Each row is a point on a tangle of strands that fork, close into loops and nearly touch. The rows are in no order.
Two points are linked if the straight distance between their rows is under 38.3. Some points are linked to none.
Sem: 19 8 14 1 9 -4 4 10 -13 -8 -2 -6 9 5 -20 14 -5 9 -5 -6
vum: -10 2 -6 9 16 2 -14 2 -1 1 5 24 -3 -1 -12 20 15 -9 -3 -22
Pebu: 5 9 -1 2 -3 -6 -6 11 -12 -10 -3 -2 -4 -6 9 -6 -1 -12 3 -7
dufu: 19 6 4 -4 13 -20 3 -2 -13 11 4 -2 2 2 22 -2 -11 -13 6 -3
zelil: 2 -17 -7 13 12 -7 -2 -1 11 1 8 11 2 -7 10 14 -4 3 3 20
dov: -5 -6 14 -13 -10 10 -4 -10 14 1 -2 -26 -16 17 -6 -12 0 1 1 9
siga: -7 -28 7 14 10 -12 11 11 -1 -5 -2 9 -3 -20 28 13 0 -13 7 -3
bire: 9 -2 -18 -1 -7 -2 -6 -12 11 4 1 7 -10 -1 -4 -7 8 6 -11 13
Duf: 19 0 3 5 20 0 4 -5 -7 10 -1 -13 -12 5 27 3 -13 0 9 4
maso: -2 -4 -5 15 16 -18 6 5 6 -2 8 20 -4 2 8 2 10 0 7 18
sule: -4 13 -2 -7 -9 5 0 -14 7 -8 -3 -12 -9 2 -3 10 18 14 -13 -21
pupek: -13 -2 0 9 -19 13 -8 3 18 -11 6 -15 5 -7 -1 -13 -6 -1 -3 1
gezas: -21 -14 -3 14 4 4 -7 11 17 -5 -3 24 -3 -2 4 10 7 -5 4 -10
noviv: 13 0 0 0 5 4 -13 0 -13 -2 7 -29 -18 9 -7 -8 -5 3 -2 1
mem: 6 7 0 0 13 2 3 -5 0 5 -5 -18 -7 8 16 -14 -15 1 16 11
sede: 2 16 -16 -7 5 2 -2 -12 0 6 1 -16 -9 16 -7 1 6 -1 -4 -3
redu: 0 -20 6 22 -4 21 2 2 7 13 -8 -7 5 0 9 4 -2 -8 1 13
gino: -6 -12 -4 9 -8 1 -13 -12 15 1 -7 14 -7 -6 -3 0 5 3 2 11
Suze: -10 3 6 -20 1 -5 2 -11 11 -8 5 -36 5 12 -9 -1 5 18 -14 -9
Fufuz: 3 10 4 -10 5 13 3 1 2 -8 -3 -22 6 10 -17 -2 -4 6 -6 -29
peta: 9 -3 11 -2 20 -14 12 5 2 -9 -7 14 -2 -6 13 9 -14 -7 5 -4
zove: -4 30 3 -4 3 -11 11 5 -15 4 -18 -18 23 9 -6 15 -7 -12 -2 -13
zema: 15 -20 10 11 -7 14 0 -6 -2 13 13 -13 3 -2 -1 -3 -1 12 11 11
sak: 6 12 0 -6 8 2 9 -6 8 -2 2 14 1 -6 -7 10 -7 14 13 -2
bokem: -3 14 6 -13 1 15 1 -2 2 -5 3 -3 2 -2 -3 -18 -11 6 15 -13
Lopu: -6 2 -13 -6 6 -16 1 -9 3 -5 4 19 -1 -1 -15 8 11 12 -16 1
doni: 8 7 -1 -4 7 -13 -1 12 -12 12 -8 24 5 16 -4 8 5 -20 -4 -8
fodu: 21 4 12 7 20 0 17 5 -10 -9 3 -14 6 4 -3 6 -14 10 7 -6
dema: -28 -17 0 15 1 3 0 -3 1 -1 5 13 6 -18 8 2 5 4 15 24
Buvar: -3 -5 4 0 0 11 7 -1 -9 9 -9 -19 6 -5 37 -10 -6 12 10 -2
sol: 2 4 4 -13 -5 10 -11 11 2 2 6 -8 9 13 -9 6 -8 5 -9 -21
beba: -4 -10 -3 -7 5 6 -3 -5 -13 13 2 14 0 -16 8 -7 -8 5 17 11
sati: -21 21 -5 -12 -12 -11 9 -6 -1 1 14 -3 1 -2 -32 13 4 -9 -8 -1
Vun: -1 1 -9 -2 5 8 2 5 10 13 -1 -10 -2 15 16 -2 -9 5 3 9
nok: -4 20 -3 -17 -7 -5 5 -12 7 -13 -4 -28 2 2 -8 0 14 24 -5 -12
tiguv: 11 14 0 -3 -1 -8 7 2 12 -5 -1 -5 10 17 -28 0 -7 -2 -7 -1
vatuv: -15 20 -12 -7 -4 -11 17 6 -12 15 -20 -21 13 11 -23 12 -2 -6 -9 -7
tagol: 7 6 15 -12 -12 3 6 -6 16 -8 5 -9 3 24 -30 8 -4 7 -10 -14
Putif: 4 7 5 -5 -1 -10 0 9 1 4 -7 -10 13 -2 33 -3 -7 8 18 -7
fufor: -16 -23 5 8 -9 18 8 0 -12 6 -11 10 3 -6 5 -15 3 -10 5 6
gikul: 14 19 1 5 -2 -22 9 0 -32 11 -17 -2 11 1 -16 16 8 -14 -5 -10
Fupif: 1 14 -1 -23 -7 -10 11 10 -2 -10 -6 20 -7 15 -24 -11 6 2 1 -1
mive: -16 -3 -3 6 5 -10 -2 7 -2 -7 15 11 -5 3 4 -8 19 6 14 17
vik: 0 -14 18 14 -15 13 2 -7 -10 3 -18 10 -1 -4 14 -20 6 -10 11 3
raviv: -7 -15 -1 -15 -1 14 -1 -2 3 10 2 16 -4 -4 2 -16 -14 5 9 8
vesel: 7 -6 -1 10 -5 -4 -13 12 0 12 6 16 10 1 7 -10 7 -3 4 -9
Gon: 10 -3 -1 17 8 -7 1 -7 -15 -1 8 4 -1 -30 14 -12 1 -9 10 -5
tup: -6 -6 -3 -5 -6 11 -1 -3 6 -5 -17 14 -15 2 18 -6 18 14 6 8
kivof: -3 3 -12 9 8 -8 -2 2 6 4 15 18 2 12 -15 -12 3 -19 3 -5
megos: -11 -20 0 3 9 1 1 -9 -14 20 6 15 3 -18 23 -6 -3 -13 15 5
deg: 6 -6 1 -4 4 9 -4 -1 10 7 -4 -29 -1 24 13 -2 3 15 6 4
bulif: 11 10 -12 2 -5 2 -4 -13 13 4 5 -19 -6 9 -5 -16 2 5 -2 8
ses: -15 8 -6 -8 -20 7 -2 -8 26 -3 4 1 3 -13 -9 -6 -6 -2 -2 -5
Goz: 5 -17 10 -5 -6 18 -4 -6 0 8 15 -21 -3 -1 -5 6 -8 11 -4 10
zonon: -13 11 -12 -10 2 6 -3 -3 18 13 9 -3 -6 14 5 3 3 -2 -8 -1
koton: -2 5 10 3 -10 5 -9 2 3 9 -6 2 16 -5 26 4 -7 4 12 -15
gine: -8 13 -2 3 0 -20 5 18 2 -20 -2 12 6 -6 -13 8 2 1 -3 3
tegeb: 17 8 -7 7 9 -3 5 8 10 2 9 -14 5 26 -15 -6 -4 -3 -10 -8
Sadiz: -4 6 2 -13 2 -18 4 17 2 -9 -3 27 9 5 -12 12 -4 0 2 6
Bila: -8 0 -11 13 -4 11 11 -7 5 -3 -8 -20 4 -14 17 -8 4 7 2 14
vusel: 8 -17 6 19 2 5 0 -3 4 6 -7 9 5 -12 10 2 -11 -4 5 28
dibo: 5 2 -2 10 16 6 2 -5 -3 -2 6 -10 -4 -14 0 11 -14 2 -7 3
dur: -13 23 -10 -12 -6 -10 19 1 -12 5 2 -9 6 11 -30 7 10 -8 -1 -5
Migu: 16 -2 2 1 9 -15 0 -6 -9 8 2 -5 3 -14 33 7 2 -19 16 -5
ropab: -4 4 -4 -12 -11 13 -7 -9 7 4 2 10 4 -9 0 -19 -10 6 8 -5
Turi: 6 12 0 6 2 -10 10 4 -13 -4 -7 -3 15 3 -26 19 6 -6 -15 -8
pur: 25 8 1 15 4 -9 -2 -2 9 -1 4 0 10 1 -1 -1 -11 -1 -2 4
tikub: -1 -12 9 3 18 -17 5 4 2 -8 -8 15 -13 -6 29 19 -4 -12 7 2
kodun: 11 23 5 -5 4 -21 2 1 -28 -2 -11 -10 11 -4 0 8 -1 -9 -7 -12
nes: 8 19 -6 -8 -4 -5 -12 -4 -11 7 6 -4 -3 12 -11 9 16 -4 -2 -10
sonu: 3 -20 11 29 -1 9 10 0 -2 3 -13 -9 8 -7 24 14 -2 -10 -3 3
Rusu: 6 -12 4 4 21 -11 7 1 3 -10 5 29 4 -24 11 2 -16 -1 1 -3
keta: 0 3 4 -8 -8 2 -11 0 -4 -11 14 -8 -14 10 -21 1 3 -10 -12 3
vurab: 6 2 5 10 9 5 -7 -2 -6 -8 5 -11 -7 -16 -9 -4 -24 -9 7 5
vedip: -13 -14 -7 4 -16 12 -15 -18 6 14 -5 18 5 -12 5 -7 13 -3 -2 11
Tane: 0 3 16 -19 -5 2 3 -9 14 -7 5 -28 -3 13 -23 6 -7 16 -13 -1
gidal: 4 6 -2 -8 -9 -3 -17 3 1 -4 2 6 -6 18 -24 12 15 -10 -11 2
Sab: 18 -3 -3 18 15 -16 -3 1 -4 -3 9 14 -6 -8 6 0 6 -8 11 -2
bev: 0 21 -8 -14 -7 -9 7 8 -9 -3 -10 0 -9 16 -20 -8 2 -4 -12 11
tedaz: 12 1 4 -14 -6 9 -5 -11 10 -4 0 -18 -2 4 -7 8 -9 19 -8 4
Davar: -2 -8 5 -9 -28 6 -14 -9 9 0 8 -24 -6 4 -2 -15 8 2 -3 12
Nezu: -3 -4 10 -4 -14 10 -17 14 7 -10 4 -13 3 0 -4 5 -15 -1 -7 -4
nesan: 2 -5 2 5 -10 0 1 -6 -7 -4 -17 11 -8 -3 25 -11 9 2 9 7
rap: -13 -17 -2 -6 -27 5 -14 -18 7 13 10 -3 -8 -8 -3 -7 12 1 -8 9
deno: 12 6 4 10 6 0 -5 7 -15 -9 3 -21 -8 -2 6 -13 2 1 4 -6
Nize: -6 -5 -1 -11 1 5 -8 4 -2 -5 -1 20 -17 13 -20 6 14 2 -6 -4
Meb: 9 5 -5 2 4 12 -9 -8 -7 -9 -5 -2 -14 -8 -11 17 -1 0 -17 -3
goten: -4 -25 3 11 3 -2 9 13 -3 -9 -10 15 0 -17 21 -8 -8 -6 -8 4
Fimud: -4 -11 18 18 -20 18 -3 2 -9 14 -4 -10 27 -6 14 -1 0 -1 8 -1
mas: 4 -5 -5 -16 1 4 -6 9 3 -1 19 8 -8 6 -20 -12 -7 -5 -11 -2
Nodi: -2 14 0 -4 4 -1 -12 14 -25 -7 -9 1 -9 2 -3 6 -4 -12 -13 -7
duvu: -4 8 2 -8 -7 -12 3 12 -1 -13 8 -7 -6 7 3 -10 13 16 9 14
vomis: -25 -26 5 21 10 1 -4 1 4 -8 -4 22 -3 -14 1 8 9 0 7 3
dek: 2 4 -5 4 -5 15 -5 -5 6 -13 -6 -2 -13 -1 4 -1 9 4 -9 -10
Bip: 29 5 -2 10 12 -1 7 0 4 4 12 -18 9 16 3 -2 -9 11 0 1
muf: -12 -24 4 -5 -5 18 0 -8 -8 15 -12 19 2 -2 4 -16 -12 -8 0 19
Zalut: -9 -8 -10 4 -4 -4 -6 8 -5 -8 3 1 -2 -15 6 0 -2 9 -13 8
nokol: -5 5 -14 4 -6 17 5 -10 0 12 -11 -11 1 -8 26 -7 1 6 1 -4
rova: 0 8 2 -11 -3 2 2 11 2 -9 -6 24 1 8 -9 -3 12 7 2 -18
gek: -6 -5 -10 -4 -5 0 -6 5 16 5 19 15 -10 16 -21 -15 6 -8 -4 2
Natot: -8 -2 -8 7 3 9 -4 4 19 -6 5 12 1 -1 -12 20 9 0 -8 -16
nur: 1 -23 0 9 -8 5 5 -2 6 6 4 10 8 -7 17 1 19 20 6 12
rog: -13 12 -7 -9 -10 -1 1 -16 30 0 12 -5 -6 6 -8 1 6 -3 -9 -1
gos: 0 -23 5 6 7 -2 7 8 5 -3 -2 27 3 -19 3 -6 -18 2 -2 8
Pip: -2 -15 -3 7 13 -9 5 -12 -17 6 -3 15 -2 -26 18 -20 -3 -16 8 3
kina: -4 8 -10 -19 -1 2 3 4 -8 -4 11 -9 0 2 8 -2 10 19 0 -3
Detu: 1 3 6 -4 -5 -27 5 18 -11 5 -9 33 18 8 -12 19 3 -19 0 -2
rivu: 5 16 3 -9 8 -7 0 17 -20 11 -14 6 -6 13 -5 12 -1 -19 -14 -6
Peku: 4 13 3 -9 10 11 4 -5 -10 -9 1 -9 1 -8 -7 -3 -13 10 3 -23
todub: -19 -9 -9 8 -5 4 8 5 6 -8 1 0 -2 -17 11 -2 7 3 0 15

How many points has the smallest loop of links through each point below? Write - if it is on no loop.
ropab -> 8
Buvar -> -
goten -> 6
zelil -> -

A fork is a point with three links, a tip a point with one. Leave the first point through the second and follow the links. Name the first fork or tip that comes.
sati, dur -> Bip
fodu, Sem -> sati
noviv, deno -> gine
gine, Sadiz -> noviv

A piece is two or more points that can be reached from each other along the links. Count, over all rows, the pieces, the separate loops (a circle has one, a figure eight two, a Y none), the forks (points with three links) and the tips (points with one).
pieces -> 5
loops -> 2
forks -> 11
tips -> 17
